Points on a hilly landscape, in no order, each with its height.
A ball rolls from a point to the lowest of its 2 nearest points, and stops where none of them is lower. Distance is the straight distance between rows; heights are no part of it.
tipek (h 3.39): 134	125	152	115	150	154	97	134	132	143	122	100	103	131	138	100	158	111	143	145	155	133	144	90	135	138	123	111	115	106	115	100	94	124
Gideg (h 6.69): 161	138	119	150	122	124	130	127	96	135	109	121	168	136	102	109	132	112	147	98	110	122	149	113	141	146	163	197	140	132	133	120	155	147
muri (h 2.87): 130	128	121	111	84	118	131	126	130	136	121	153	163	115	146	133	93	143	121	105	133	134	100	132	131	71	110	107	95	128	125	120	178	112
tos (h 4.72): 146	151	149	143	91	158	160	100	134	149	77	139	172	85	122	128	127	97	114	112	147	126	115	111	132	103	134	151	95	151	121	129	110	129
sel (h 3.34): 121	124	139	116	136	151	92	117	143	144	151	112	77	119	147	144	131	139	128	184	157	122	121	136	98	163	101	111	119	121	147	119	102	109
Dimi (h 2.18): 117	144	111	143	146	144	103	93	97	117	140	139	126	124	119	136	168	113	132	107	98	131	155	101	150	160	125	143	139	137	135	136	131	150
Tinu (h 3.69): 138	111	123	118	103	130	144	145	119	123	104	139	136	124	139	143	106	136	123	115	137	123	124	125	160	107	139	117	111	129	125	117	132	115
Zabo (h 2.19): 154	123	143	137	157	115	117	185	114	139	121	90	115	166	115	63	148	131	148	115	109	121	145	124	144	155	129	152	154	119	114	115	127	151
Fozo (h 1.79): 145	121	128	127	101	103	140	154	168	89	99	137	117	114	116	149	100	132	106	146	174	102	106	154	153	147	143	138	130	156	116	105	103	136
gakom (h 1.15): 107	136	145	131	129	158	147	116	134	119	127	124	102	129	132	123	126	137	131	132	114	120	124	136	109	135	141	114	118	125	151	150	91	141
dule (h 4.02): 123	80	133	112	132	139	162	155	118	151	106	128	146	151	146	123	106	139	160	133	126	123	126	143	140	80	125	98	112	101	108	121	141	99
mos (h 0.52): 117	106	110	108	130	91	150	127	131	122	158	161	129	113	106	171	151	130	92	123	109	156	117	130	125	138	96	130	150	121	132	141	120	116
Sal (h 1.13): 127	136	110	122	135	109	88	152	139	117	150	105	89	136	131	120	144	136	142	135	128	120	148	98	143	164	103	117	144	133	131	96	116	139
rog (h 3.64): 130	114	156	113	146	153	181	153	140	156	86	125	162	146	110	100	133	130	156	133	128	124	130	147	123	98	133	128	124	118	113	130	101	112
tonaz (h 4.19): 119	92	147	114	137	150	137	148	119	144	121	114	113	146	148	113	126	131	160	138	135	135	138	125	148	95	134	99	118	89	106	125	115	106
Bil (h 2.00): 159	88	106	102	146	78	141	169	122	131	120	122	122	119	95	114	121	153	126	125	132	109	110	153	128	138	142	168	160	131	106	128	164	122
vodi (h 3.49): 114	112	141	119	131	160	121	101	112	156	154	122	121	101	162	141	120	111	111	143	156	163	114	132	125	81	108	97	136	105	104	139	152	78
rosep (h 3.22): 93	138	119	139	164	148	144	100	93	139	147	132	130	125	166	135	132	130	121	124	101	134	141	151	133	89	139	125	131	127	119	176	135	130
derit (h 6.28): 99	101	95	94	139	128	131	123	130	111	147	141	118	144	169	175	123	147	116	152	134	135	147	175	138	130	142	79	116	130	141	159	119	147
sarok (h 5.24): 121	176	146	156	116	187	110	81	128	120	144	100	103	107	171	102	105	124	130	154	150	142	141	119	122	143	150	92	126	126	148	140	137	147
Bepor (h 2.89): 125	137	112	111	119	117	93	103	149	112	139	142	99	112	139	165	124	141	101	144	152	135	131	121	125	156	111	98	124	122	148	125	114	120
masis (h 4.04): 164	92	116	101	119	105	118	158	111	123	122	126	132	105	107	137	141	103	120	140	173	115	133	120	174	139	131	177	147	155	108	93	151	108
vafo (h 3.55): 144	111	116	114	108	98	130	159	124	108	122	128	114	126	127	135	98	146	126	125	134	128	130	131	166	122	147	125	128	124	124	108	151	122
vuso (h 1.73): 125	137	109	141	100	133	128	104	111	107	110	155	145	136	128	145	109	116	101	97	102	124	122	124	141	133	159	111	102	149	142	139	126	149
pib (h 3.50): 122	145	129	180	135	114	133	137	111	140	129	105	147	168	112	80	133	134	155	95	88	120	155	128	121	127	131	167	150	92	126	136	147	157
Nimit (h 2.43): 135	132	111	137	133	114	143	117	117	126	125	156	181	136	77	134	139	117	133	93	97	121	117	123	109	130	118	181	143	149	133	116	160	115
rabas (h 4.05): 112	149	121	145	148	136	137	101	111	136	150	151	145	122	90	131	169	112	123	95	86	137	126	114	109	128	99	153	154	135	120	152	120	127
nede (h 6.08): 163	101	98	106	138	140	132	140	99	124	100	125	139	128	108	133	152	105	136	134	146	101	149	138	173	180	154	171	135	163	135	109	135	141
lumep (h 4.25): 111	153	145	139	148	161	154	97	126	144	144	141	123	110	96	127	159	107	109	110	90	134	115	133	90	135	116	144	147	143	148	164	93	128
Viku (h 2.65): 137	141	141	126	126	123	148	126	138	129	103	144	192	125	82	114	152	107	139	103	138	114	114	115	117	112	104	184	131	154	117	101	161	116
pudi (h 5.83): 136	120	113	134	114	148	100	118	88	124	119	129	132	129	144	126	132	122	140	109	129	135	157	101	170	130	142	132	109	123	125	110	157	134
degaz (h 1.31): 93	149	148	160	132	124	135	123	132	139	149	112	122	137	149	84	115	152	143	118	104	124	125	120	108	81	117	124	138	105	109	155	135	123
Lupor (h 2.21): 121	122	114	150	114	108	106	146	109	103	127	115	103	155	161	108	90	154	145	116	123	122	157	126	163	114	154	113	123	102	126	126	164	151
lete (h 2.14): 103	155	93	166	130	134	105	88	111	101	133	142	137	152	155	132	124	127	126	123	106	122	156	141	136	148	169	91	104	151	142	177	141	172
Ruman (h 2.10): 103	125	108	130	126	91	138	133	139	113	155	143	113	128	147	147	112	156	108	125	108	149	125	135	121	101	123	116	140	115	114	154	135	137
nel (h 1.24): 162	121	119	115	133	145	133	139	138	112	98	114	124	135	128	121	138	132	170	167	173	99	154	141	163	153	152	99	94	134	147	114	104	129
gupad (h 2.75): 103	162	99	145	160	127	97	103	136	135	182	108	94	107	152	151	147	128	112	170	136	126	128	126	92	170	111	105	135	164	150	152	112	129
Defe (h 2.66): 132	122	135	126	132	95	161	174	155	121	127	124	103	151	114	115	108	161	144	117	100	117	113	149	121	128	131	119	155	115	120	130	110	132
mibek (h 6.02): 150	96	103	106	134	150	148	132	93	131	107	141	152	131	119	152	154	108	137	121	121	120	145	140	168	160	147	153	118	145	141	111	132	129
betar (h 1.83): 102	122	145	126	124	158	180	109	132	146	102	134	150	127	119	120	109	137	137	120	110	126	107	149	95	86	117	113	121	120	132	151	124	100
Zes (h 2.39): 89	155	112	138	147	113	124	118	155	128	174	121	88	106	162	163	124	138	86	161	118	144	118	129	77	160	112	122	143	158	139	149	109	140
dapo (h 3.45): 138	130	129	113	105	88	127	154	169	107	144	125	91	119	133	144	102	165	117	140	145	145	110	107	118	133	114	121	130	108	125	106	117	127
pid (h 2.70): 136	101	95	135	133	107	120	125	92	133	148	140	161	142	100	143	133	119	139	96	103	131	130	127	124	140	133	180	163	132	136	130	175	120
ninev (h 3.32): 137	115	156	121	149	133	142	148	129	144	97	120	185	156	105	84	143	120	159	115	130	127	139	117	116	105	117	150	128	116	99	92	161	117
pizak (h 6.09): 126	81	87	140	136	137	152	141	76	144	131	139	154	161	140	160	117	122	144	109	100	126	139	173	140	126	148	142	138	120	136	150	154	138
Zib (h 1.74): 99	126	165	141	148	147	146	139	139	158	129	103	128	152	137	73	131	144	157	127	110	127	130	129	89	90	109	116	143	97	106	144	112	119
Kufam (h 4.15): 153	116	127	115	116	118	127	151	134	111	107	137	125	109	110	148	141	103	117	136	179	115	134	122	170	143	119	155	128	150	121	89	115	110
keko (h 0.96): 126	133	122	114	77	104	130	118	138	106	126	150	140	119	136	155	69	138	76	109	116	144	94	137	117	106	149	92	98	140	128	145	121	135
sokir (h 6.21): 151	134	138	116	161	145	119	135	127	132	106	112	134	140	103	105	179	106	155	128	119	132	168	119	154	174	129	143	123	132	136	111	108	157
suvo (h 1.97): 97	161	103	170	127	97	109	108	129	102	156	139	115	132	127	133	140	122	104	108	81	125	134	101	117	158	127	123	140	162	130	153	123	156
maku (h 2.97): 124	120	133	127	160	123	161	147	123	143	119	132	150	160	93	105	142	129	158	110	92	126	127	151	116	117	106	148	154	115	117	134	126	119
nefop (h 1.95): 128	134	93	146	101	86	87	139	128	87	131	125	103	147	144	115	86	150	126	125	116	124	155	117	148	147	159	103	137	132	134	124	162	162
kuv (h 0.95): 127	137	161	134	120	106	98	175	151	133	142	93	99	138	133	93	126	149	143	122	137	127	128	83	127	116	114	121	135	108	105	96	116	121
zoko (h 3.57): 105	139	130	143	168	167	145	83	96	149	149	119	133	113	143	120	154	108	134	129	103	145	140	127	131	109	123	137	139	121	111	166	132	128
piv (h 1.70): 136	143	107	139	85	83	96	129	140	73	123	137	122	130	126	129	75	138	104	120	116	119	125	110	145	139	160	105	111	148	133	122	139	153
vus (h 3.51): 123	156	129	132	109	90	108	112	148	124	157	147	134	100	101	128	133	135	116	107	125	141	101	90	115	99	99	132	126	122	123	123	165	107
gevo (h 3.52): 97	126	123	128	141	170	155	97	95	154	132	136	148	127	166	134	116	134	127	120	113	138	128	158	124	70	123	108	123	122	112	172	148	114
mas (h 2.11): 138	129	98	159	105	124	124	113	87	115	117	156	171	143	116	150	113	105	112	84	91	129	128	119	134	150	168	159	120	152	144	133	154	148
rubar (h 1.72): 103	121	94	141	175	118	102	120	90	117	160	132	115	147	142	139	169	109	142	132	95	129	164	130	147	151	123	146	145	136	128	135	129	153
Porim (h 2.01): 145	132	176	135	118	156	115	121	138	147	104	126	125	96	140	120	118	115	108	140	194	136	130	85	120	106	141	130	97	114	110	101	111	98
pofof (h 4.71): 91	129	123	126	144	100	125	153	149	134	170	102	84	127	160	134	128	155	129	142	114	144	123	114	111	117	93	124	151	121	107	131	104	137
zek (h 3.08): 129	142	131	118	121	132	82	90	144	135	150	139	85	97	152	161	114	144	97	169	169	141	117	127	105	170	99	111	127	124	152	120	123	105
sib (h 3.16): 134	138	149	124	82	102	139	134	164	108	118	132	121	111	126	143	68	152	100	143	138	123	91	128	111	95	135	124	106	115	132	123	105	110
Rov (h 4.84): 89	153	130	155	133	104	118	145	142	129	157	96	86	146	153	109	120	159	133	120	99	120	129	110	118	123	117	126	145	132	115	129	110	158
mopu (h 1.34): 150	127	144	122	118	83	106	191	151	111	138	99	91	130	128	96	116	152	142	125	142	126	129	103	137	131	125	132	142	114	108	89	137	123
luf (h 3.25): 153	135	139	139	130	124	145	162	123	114	92	114	128	137	104	91	128	126	139	118	130	108	145	132	157	149	159	161	134	138	116	118	123	154
Kiz (h 1.57): 147	152	139	134	115	104	132	149	175	95	103	135	112	126	105	142	112	122	110	153	159	96	106	146	128	157	137	144	129	153	132	112	73	138
nalit (h 4.06): 103	148	159	147	155	176	140	110	129	149	168	112	99	91	138	126	130	109	113	139	128	153	120	141	88	125	112	133	145	127	136	143	114	108
rer (h 6.38): 120	105	138	110	160	165	143	110	110	145	131	120	117	132	123	124	173	104	152	139	115	137	145	131	142	132	123	127	119	110	129	136	100	138
Febor (h 2.34): 131	159	118	127	116	178	108	67	118	124	151	136	122	114	156	150	116	111	106	145	160	137	136	159	119	143	152	74	112	149	160	157	139	131
fogiv (h 1.98): 136	129	106	144	138	73	124	165	127	112	138	125	102	148	96	117	124	134	119	102	86	116	132	129	117	173	149	154	171	148	131	138	141	157
basi (h 3.65): 135	132	165	120	157	165	97	122	144	158	115	84	121	128	141	84	172	112	156	144	134	137	165	97	131	154	131	104	115	106	119	112	102	160
nema (h 3.63): 133	140	134	120	127	90	123	148	151	124	143	137	142	124	87	111	142	126	138	106	116	128	114	105	118	115	98	150	145	127	120	110	153	107
Zekub (h 6.41): 111	137	113	130	140	155	111	101	129	116	152	116	103	132	173	132	134	147	150	172	139	115	148	154	120	127	145	79	112	132	156	165	114	146
Lizof (h 3.41): 117	126	146	162	145	142	130	114	108	163	123	100	156	152	127	80	152	127	163	108	97	140	166	118	131	113	127	146	137	81	100	135	140	145
lup (h 3.13): 129	164	134	148	118	155	120	75	106	139	148	138	145	98	126	131	137	114	113	92	127	149	115	93	137	105	117	129	133	131	119	146	162	112
vunal (h 2.88): 140	159	130	146	92	161	129	81	104	139	117	147	171	100	125	126	124	114	115	93	118	136	107	99	135	100	130	128	109	137	124	129	161	121
lim (h 1.58): 147	118	177	130	123	156	138	144	157	154	88	131	142	118	124	117	138	103	123	137	196	128	145	105	129	104	142	141	111	126	104	103	90	127
lisi (h 2.63): 145	110	120	115	104	123	183	143	138	135	95	161	184	122	123	143	120	118	123	120	137	103	97	155	129	98	109	141	118	154	127	109	146	104
kam (h 3.90): 157	102	109	108	113	91	139	147	120	133	124	143	162	108	103	141	131	120	124	123	143	115	115	133	146	126	127	172	144	152	122	101	169	103
kabus (h 1.17): 121	80	95	83	139	96	144	132	112	117	147	152	129	121	114	184	157	116	96	139	120	151	128	144	151	162	111	122	144	128	137	125	118	125
zel (h 3.42): 144	128	113	126	127	110	121	154	127	98	109	128	111	138	117	118	111	137	133	123	127	111	140	132	155	153	152	134	136	140	132	112	131	139
Tad (h 1.56): 156	100	118	99	144	86	159	178	144	115	123	130	121	113	96	137	133	146	117	133	131	125	108	161	136	146	125	147	153	129	108	116	120	113
Fup (h 2.93): 119	122	122	114	119	143	77	114	128	113	139	114	90	120	169	133	125	143	134	151	158	136	145	108	155	125	117	85	120	106	122	119	136	119
nutup (h 5.67): 139	136	135	114	131	176	118	93	122	124	104	121	122	106	137	133	142	118	130	136	149	127	141	107	148	146	137	105	95	130	150	129	120	127
Rir (h 3.29): 128	153	151	163	119	114	142	143	130	135	120	111	135	157	112	68	119	147	147	98	94	119	137	122	124	119	135	144	133	105	119	128	126	144
nif (h 6.29): 135	127	153	100	170	157	128	126	133	145	119	109	121	140	107	113	199	99	149	134	107	135	151	128	128	161	113	131	126	135	148	137	85	162
moni (h 5.56): 141	139	146	113	141	174	126	84	135	140	109	110	121	103	123	123	165	112	149	148	140	128	158	121	120	159	131	110	105	128	161	139	107	150
Nav (h 2.84): 126	109	160	108	150	131	113	150	150	161	143	110	119	131	121	110	144	124	132	146	143	144	107	110	91	91	96	116	140	95	99	105	103	89
kis (h 4.54): 141	144	148	126	122	169	147	89	119	154	102	139	145	87	110	141	144	98	107	114	147	136	120	111	126	124	124	143	102	134	135	132	112	107
Mol (h 1.06): 133	136	183	136	142	147	125	150	148	163	119	102	146	142	126	63	143	139	139	126	127	137	140	97	96	97	125	121	133	97	104	120	106	123
gerob (h 2.71): 121	98	106	142	160	116	154	144	107	137	123	123	158	167	102	121	121	131	162	112	102	114	123	168	110	123	119	158	161	103	119	132	166	123
Gozev (h 1.45): 139	155	124	137	91	89	101	113	156	82	120	144	125	107	117	143	84	126	88	127	133	120	106	104	126	133	142	119	103	144	133	118	110	138
deseg (h 4.16): 153	99	83	108	89	102	109	138	90	125	137	153	153	128	143	169	109	119	102	97	118	135	131	135	147	150	155	148	137	146	141	127	181	136
gagu (h 4.03): 163	95	95	102	94	99	126	146	103	136	127	154	160	108	134	157	120	126	105	111	133	127	117	131	152	125	134	156	133	147	131	107	177	114
nesem (h 1.60): 163	141	100	134	116	131	131	126	135	107	104	127	134	134	117	117	130	138	166	152	148	100	156	141	162	161	173	103	96	148	166	125	108	150
rumem (h 3.33): 111	158	131	145	130	125	116	87	125	134	165	135	141	102	124	125	139	123	120	110	118	142	113	100	115	90	95	125	147	121	111	147	173	108
nepid (h 1.94): 159	162	102	145	117	124	106	113	143	111	125	133	126	127	101	130	148	132	152	154	141	105	144	121	132	171	148	100	100	153	174	133	91	137
zarif (h 2.67): 134	110	100	147	114	92	107	135	97	126	145	129	137	142	123	132	110	129	141	99	112	129	140	119	139	119	143	155	146	121	130	129	190	132
vek (h 6.16): 113	102	96	139	123	118	146	137	99	119	131	150	137	161	141	164	106	132	118	101	94	130	132	168	138	131	158	119	127	134	136	158	144	150
ziz (h 2.29): 152	135	120	133	153	104	111	173	116	122	127	108	108	152	101	92	146	132	129	107	100	108	133	125	134	176	138	164	171	141	129	123	130	158
dadon (h 1.14): 115	113	104	143	163	105	99	143	91	135	157	104	105	156	135	110	163	108	159	130	98	140	159	120	152	132	115	160	157	114	110	118	136	149
durik (h 4.27): 145	120	157	110	140	139	114	129	144	130	102	132	116	117	121	146	156	92	111	149	188	127	135	112	146	147	110	146	106	134	126	96	89	99
sot (h 5.09): 103	174	140	157	125	158	104	105	138	122	163	105	82	108	165	120	101	134	117	155	134	128	122	122	96	140	126	109	137	133	141	137	125	139
gubur (h 0.59): 115	150	112	120	82	105	113	102	139	105	151	145	122	113	151	154	82	143	74	105	127	162	111	133	120	100	141	89	111	127	113	153	143	146
vaz (h 2.69): 114	135	98	118	120	129	90	104	118	103	138	141	112	123	146	151	133	137	116	131	138	134	148	121	152	140	127	89	121	130	140	135	140	134
pas (h 2.55): 135	113	183	114	150	148	104	165	146	170	132	106	103	134	128	113	137	126	120	152	147	141	103	112	77	119	105	132	133	109	114	106	81	102
Nonu (h 0.97): 107	148	103	112	100	107	106	97	140	100	155	146	114	114	164	164	107	143	68	132	145	169	126	130	110	133	134	94	120	130	119	160	136	144
mesum (h 2.90): 135	131	152	130	123	94	171	171	160	118	108	120	134	150	109	94	91	157	147	125	123	109	100	152	115	98	136	130	136	118	108	123	134	117
vak (h 6.70): 136	103	106	146	141	132	121	117	81	155	127	97	176	155	116	109	136	105	175	104	119	136	149	119	123	128	130	183	151	96	130	119	178	128
vobu (h 3.10): 138	135	152	152	120	112	163	156	137	125	92	111	141	160	115	76	96	153	157	114	110	107	127	140	129	105	150	131	128	106	115	127	128	133
Suma (h 2.99): 134	137	144	119	93	94	158	130	167	127	113	148	147	104	109	147	103	134	108	131	150	123	85	130	112	87	112	133	112	131	129	117	126	95
ledor (h 0.58): 118	123	118	131	151	100	94	154	118	132	158	108	95	148	120	105	156	124	146	115	104	135	145	100	144	139	97	145	157	126	110	112	127	136
mim (h 3.67): 120	98	138	93	163	125	137	155	135	147	143	117	102	143	115	136	169	109	139	154	111	141	111	148	123	117	92	125	154	102	109	123	80	102
mit (h 1.19): 134	141	120	120	122	91	124	139	154	101	133	146	109	116	99	155	136	127	98	122	120	127	122	112	121	163	116	132	141	142	138	114	105	126
Firul (h 1.78): 158	108	141	122	144	96	110	192	122	128	125	95	111	139	115	74	132	132	149	125	138	118	134	116	149	133	142	153	153	117	95	102	146	123
Sim (h 3.47): 136	124	169	124	147	137	165	161	152	142	84	121	178	159	106	77	135	134	151	125	137	118	128	132	109	95	122	135	133	123	99	112	128	121
nelu (h 5.92): 142	99	105	119	122	168	125	116	74	145	114	139	161	129	156	147	146	108	150	110	116	140	147	125	171	129	133	138	103	127	134	121	147	135
fuzo (h 3.31): 129	127	139	116	93	90	147	155	173	108	137	128	108	120	136	137	77	174	115	141	132	146	93	128	110	100	129	115	123	98	121	128	121	123
zusok (h 2.36): 139	147	164	139	96	138	127	122	147	139	107	130	147	100	128	107	105	127	120	123	168	126	106	96	116	75	133	121	98	121	116	113	138	91
rimu (h 2.64): 146	143	133	142	88	141	126	114	119	141	111	145	171	104	138	118	119	126	128	100	141	129	110	99	140	84	127	131	91	139	118	109	167	111
kegi (h 4.56): 95	109	137	115	147	130	139	157	142	139	156	104	86	136	156	129	126	150	145	154	116	132	125	139	115	106	108	118	144	104	114	141	89	126
Kov (h 2.44): 105	144	84	145	138	138	86	93	95	106	145	142	128	143	162	145	138	122	127	122	121	134	167	133	154	141	146	109	120	144	132	153	155	158
mup (h 3.24): 110	110	132	102	125	120	118	110	135	145	160	132	124	99	155	140	123	139	120	145	152	164	109	123	119	75	92	102	127	97	99	140	157	90
batu (h 1.16): 141	100	109	102	126	86	177	158	139	122	129	154	145	117	96	160	127	140	101	126	119	133	107	153	127	136	121	138	148	132	127	128	130	111
buf (h 4.38): 104	101	157	113	124	158	131	150	140	134	136	108	89	127	160	127	105	151	145	160	136	128	122	133	116	102	136	104	122	90	120	134	99	110
fura (h 0.44): 152	136	176	134	139	124	110	183	152	146	122	97	129	148	127	73	140	137	137	123	151	133	131	85	121	108	131	131	131	113	102	98	101	125
Fir (h 1.61): 113	142	102	143	125	78	121	146	153	98	150	136	100	141	112	133	126	138	108	115	89	128	127	110	111	170	127	125	152	152	132	131	122	159
mudol (h 2.13): 115	99	115	108	144	117	154	118	124	127	124	151	177	144	99	143	137	117	140	107	100	124	105	143	108	116	94	158	146	135	127	107	183	112
Guso (h 2.37): 140	126	125	99	99	139	118	115	131	126	95	153	125	102	150	176	116	123	89	147	186	120	119	145	147	136	125	111	87	142	161	110	108	107
Makal (h 0.51): 85	152	145	146	138	127	146	120	147	136	160	115	118	109	150	106	105	151	122	136	107	133	105	141	72	78	104	121	154	124	116	154	136	110
Tefo (h 6.22): 99	110	92	119	123	123	134	126	111	109	133	156	133	159	161	178	123	130	110	119	108	135	150	174	135	146	157	95	111	146	132	171	138	155
gaz (h 3.03): 150	136	135	146	98	114	144	149	138	121	99	133	150	119	104	108	120	115	132	111	155	112	126	122	152	116	145	169	128	154	110	107	133	133
Belik (h 1.93): 107	161	124	134	124	166	121	81	111	117	146	136	115	110	153	150	117	112	89	122	130	139	129	135	127	120	148	97	130	142	140	169	139	135
seke (h 3.09): 115	161	130	153	154	161	107	98	131	147	179	110	91	110	147	141	138	124	126	176	145	132	125	151	81	176	103	120	135	164	164	131	117	128
Lunez (h 2.30): 115	162	100	170	128	126	88	91	109	105	136	139	125	136	122	112	151	121	129	105	96	125	159	93	141	166	138	131	134	143	137	134	137	167
kegut (h 6.01): 124	88	104	122	132	160	146	120	81	148	127	146	154	148	153	159	135	114	145	112	107	135	133	156	160	112	129	129	115	121	128	142	136	131
Lar (h 2.41): 113	121	116	145	134	80	151	151	138	121	146	134	117	145	122	126	109	154	135	116	92	131	128	147	118	113	121	126	154	116	115	144	142	138
Tov (h 6.64): 151	110	125	140	132	139	139	134	93	153	105	111	171	142	113	106	137	115	163	107	111	134	152	122	149	133	146	173	131	109	122	117	150	135
nir (h 2.45): 98	145	123	155	124	125	102	124	116	104	141	119	101	141	174	113	101	155	135	121	113	130	144	120	149	102	142	103	126	113	120	145	140	150
peve (h 5.75): 132	140	137	132	113	167	120	101	115	124	101	123	132	119	146	115	128	125	132	113	135	132	150	98	160	124	148	111	97	123	130	122	134	139
dupi (h 2.38): 127	98	123	107	131	115	173	142	131	126	104	152	182	135	120	138	117	121	138	111	119	105	93	154	114	111	105	160	130	147	125	99	194	114
seku (h 1.99): 102	142	133	129	121	133	118	120	161	126	153	132	84	119	138	162	106	150	96	165	122	129	103	144	74	165	114	122	129	133	152	136	93	138
Mugo (h 1.18): 149	111	153	126	107	147	142	158	159	122	88	124	122	128	135	129	120	116	135	152	207	107	134	128	161	129	141	130	111	132	111	98	96	119
tafo (h 3.14): 136	127	147	118	126	149	78	129	140	125	121	105	95	122	156	121	124	137	139	168	173	126	138	93	136	140	122	92	107	100	123	97	116	109
seb (h 2.85): 153	142	128	127	125	148	108	88	136	132	132	143	110	107	119	151	141	130	128	169	164	116	126	152	99	175	134	111	95	143	184	138	94	116
Dovob (h 6.34): 124	105	103	115	137	144	129	116	119	112	134	135	118	155	150	147	135	144	158	155	137	114	156	163	150	135	150	76	108	129	159	148	119	149
Rotef (h 1.76): 93	105	118	101	136	116	153	105	133	130	135	151	161	127	127	153	133	137	122	122	109	139	107	147	106	90	79	125	140	121	120	137	171	106
mebi (h 3.11): 108	127	144	148	147	149	129	114	110	145	125	103	120	140	150	87	143	132	157	118	112	137	165	116	148	117	137	123	123	88	110	141	124	152
puru (h 1.52): 115	165	128	144	104	142	116	76	120	119	153	150	124	98	135	157	105	110	71	109	122	152	106	125	109	118	135	107	138	145	135	161	142	120
pup (h 6.47): 124	93	133	116	160	159	155	120	98	165	114	122	150	148	116	122	166	105	169	130	94	148	146	143	151	130	134	143	125	101	115	132	114	142
fena (h 4.95): 83	171	116	166	135	122	105	118	138	121	157	91	92	137	174	107	116	156	127	142	111	115	133	110	108	137	133	107	138	147	132	141	113	158
Sinim (h 3.05): 120	110	133	96	95	116	133	124	142	137	135	137	135	107	144	145	102	154	111	131	155	156	103	129	121	72	104	99	113	103	119	131	158	95
kebu (h 2.23): 141	130	181	115	151	144	124	190	161	142	117	107	105	148	123	120	136	132	125	150	147	121	107	128	102	133	109	140	133	126	130	115	67	119
Nuzoz (h 2.40): 144	85	112	107	155	93	131	155	112	140	122	112	145	153	100	107	125	134	156	125	122	105	108	156	108	124	121	172	167	108	111	119	193	118
Norad (h 5.39): 122	162	152	144	131	184	129	77	134	131	128	96	110	102	140	103	127	119	143	147	132	133	147	126	113	153	148	97	113	128	157	146	120	157
kenut (h 0.78): 143	134	140	127	111	149	123	140	147	109	85	112	124	130	145	115	108	134	145	156	185	110	149	113	158	131	156	109	93	126	131	104	104	130
Tero (h 1.96): 145	133	162	111	129	102	137	186	175	132	121	115	99	138	111	138	120	150	115	141	134	117	94	137	101	140	109	147	142	131	126	117	80	122
guzud (h 3.26): 119	110	142	116	161	143	182	149	125	142	123	133	127	157	106	123	144	131	154	120	93	116	126	168	124	132	131	133	141	119	135	155	88	137
nodan (h 2.68): 140	141	123	126	118	162	101	73	120	128	149	146	113	106	133	162	126	127	109	163	164	129	122	171	103	165	139	85	105	146	181	149	117	115
dag (h 2.06): 137	103	105	90	122	134	119	121	111	121	113	146	131	115	130	175	146	116	109	139	154	119	134	137	166	148	119	105	107	138	157	108	120	110
mukiv (h 6.15): 164	119	123	108	157	132	110	152	106	123	112	113	134	133	96	103	175	100	146	134	132	120	153	121	167	181	136	171	145	140	125	105	123	142
tasa (h 2.60): 150	132	127	110	118	140	117	104	145	123	105	144	121	119	125	164	127	130	120	168	180	106	129	149	130	156	134	107	86	143	176	120	90	109
fedil (h 3.75): 138	112	111	98	125	73	135	151	146	122	150	142	144	118	86	121	135	136	133	125	128	136	110	123	125	125	103	158	150	127	120	108	181	110
nisek (h 2.83): 148	122	130	130	74	103	156	137	154	119	106	156	165	101	123	144	103	114	109	122	164	110	89	142	137	87	119	141	109	161	123	113	135	116
Zivi (h 3.79): 113	138	152	135	142	164	125	98	121	139	164	125	102	90	153	147	119	108	98	140	143	158	115	137	111	116	111	115	145	119	132	143	133	95
Lekor (h 4.31): 106	163	160	155	152	179	147	101	133	148	157	110	100	105	120	115	142	110	116	125	111	140	118	143	74	148	118	139	141	148	147	153	94	143
lakos (h 2.42): 148	120	91	162	98	104	113	127	88	124	125	132	161	150	119	133	91	116	125	93	100	118	126	123	127	138	177	164	133	134	150	138	181	150
bovu (h 1.23): 88	135	143	128	140	140	154	96	138	135	137	138	142	117	131	121	116	139	123	122	111	136	106	147	82	74	95	115	144	121	119	154	151	100
dekog (h 2.20): 149	166	95	143	95	110	82	121	152	102	132	131	112	123	125	131	107	148	134	158	142	111	131	115	136	162	148	87	103	142	161	131	97	136
dirif (h 1.69): 108	139	138	135	114	130	135	112	137	114	136	139	108	118	131	143	106	140	106	124	103	129	113	131	113	110	131	113	131	124	139	153	108	128
roz (h 2.86): 147	118	133	144	100	119	149	144	139	136	104	137	183	120	109	100	127	110	148	118	165	108	109	122	134	107	125	174	127	157	102	100	175	124
Tobek (h 6.56): 152	87	121	115	148	154	148	129	96	168	97	118	179	144	109	120	165	95	172	124	111	144	137	134	147	126	132	161	128	112	106	104	137	118
keto (h 3.86): 138	96	138	127	123	144	187	159	121	148	82	129	170	142	137	114	109	131	159	126	137	110	120	148	136	87	132	122	109	120	108	113	144	106
lenal (h 1.05): 134	160	136	137	106	125	105	88	133	110	125	150	117	94	113	159	111	114	76	119	133	134	103	110	112	140	131	120	115	142	150	134	116	117
zolo (h 1.28): 143	159	134	124	129	106	116	144	178	117	117	140	108	134	104	152	126	133	107	159	142	103	105	138	97	183	115	137	125	159	161	114	70	131
Kom (h 1.75): 104	146	121	152	133	146	134	101	126	105	127	135	116	150	138	119	130	134	138	126	97	111	144	136	122	148	159	102	112	135	155	162	109	171
gos (h 1.36): 129	131	115	123	91	114	146	118	127	104	106	163	154	122	121	162	91	110	79	110	106	120	100	141	129	127	152	107	94	161	144	146	108	136
zaz (h 1.62): 130	138	140	109	121	104	129	155	175	122	130	132	90	132	122	161	108	152	103	160	125	119	101	136	87	167	113	131	132	130	149	119	75	133
Bino (h 3.48): 125	113	139	100	161	123	148	162	139	133	137	122	105	149	107	134	158	124	135	129	107	125	122	146	130	142	105	130	150	124	130	127	83	128
Vud (h 2.77): 100	141	133	150	155	155	119	108	103	125	137	102	104	137	182	106	128	136	144	134	123	131	161	124	154	108	142	107	119	102	117	154	135	149
Lek (h 3.85): 105	131	126	150	154	150	145	89	98	147	136	139	159	131	116	123	156	118	143	104	88	140	138	123	124	115	114	151	143	119	117	156	134	131
nek (h 4.40): 145	148	160	123	129	151	127	106	138	139	94	139	134	97	104	137	159	89	110	121	164	130	136	99	133	138	119	159	108	143	126	118	90	117
Telub (h 3.12): 128	109	157	109	149	126	122	143	137	147	121	128	161	141	106	98	156	110	148	130	143	137	119	102	111	85	106	124	130	103	93	93	139	93
Let (h 1.71): 128	84	103	85	144	135	125	116	100	125	133	146	131	132	123	180	171	103	122	145	133	135	132	143	173	151	113	115	126	126	146	111	116	117

For each start below, name the point where the ball stops.
pib -> gakom
rer -> zolo
Bino -> mos
Dovob -> zolo
Norad -> zolo
dule -> zolo
Lizof -> lenal
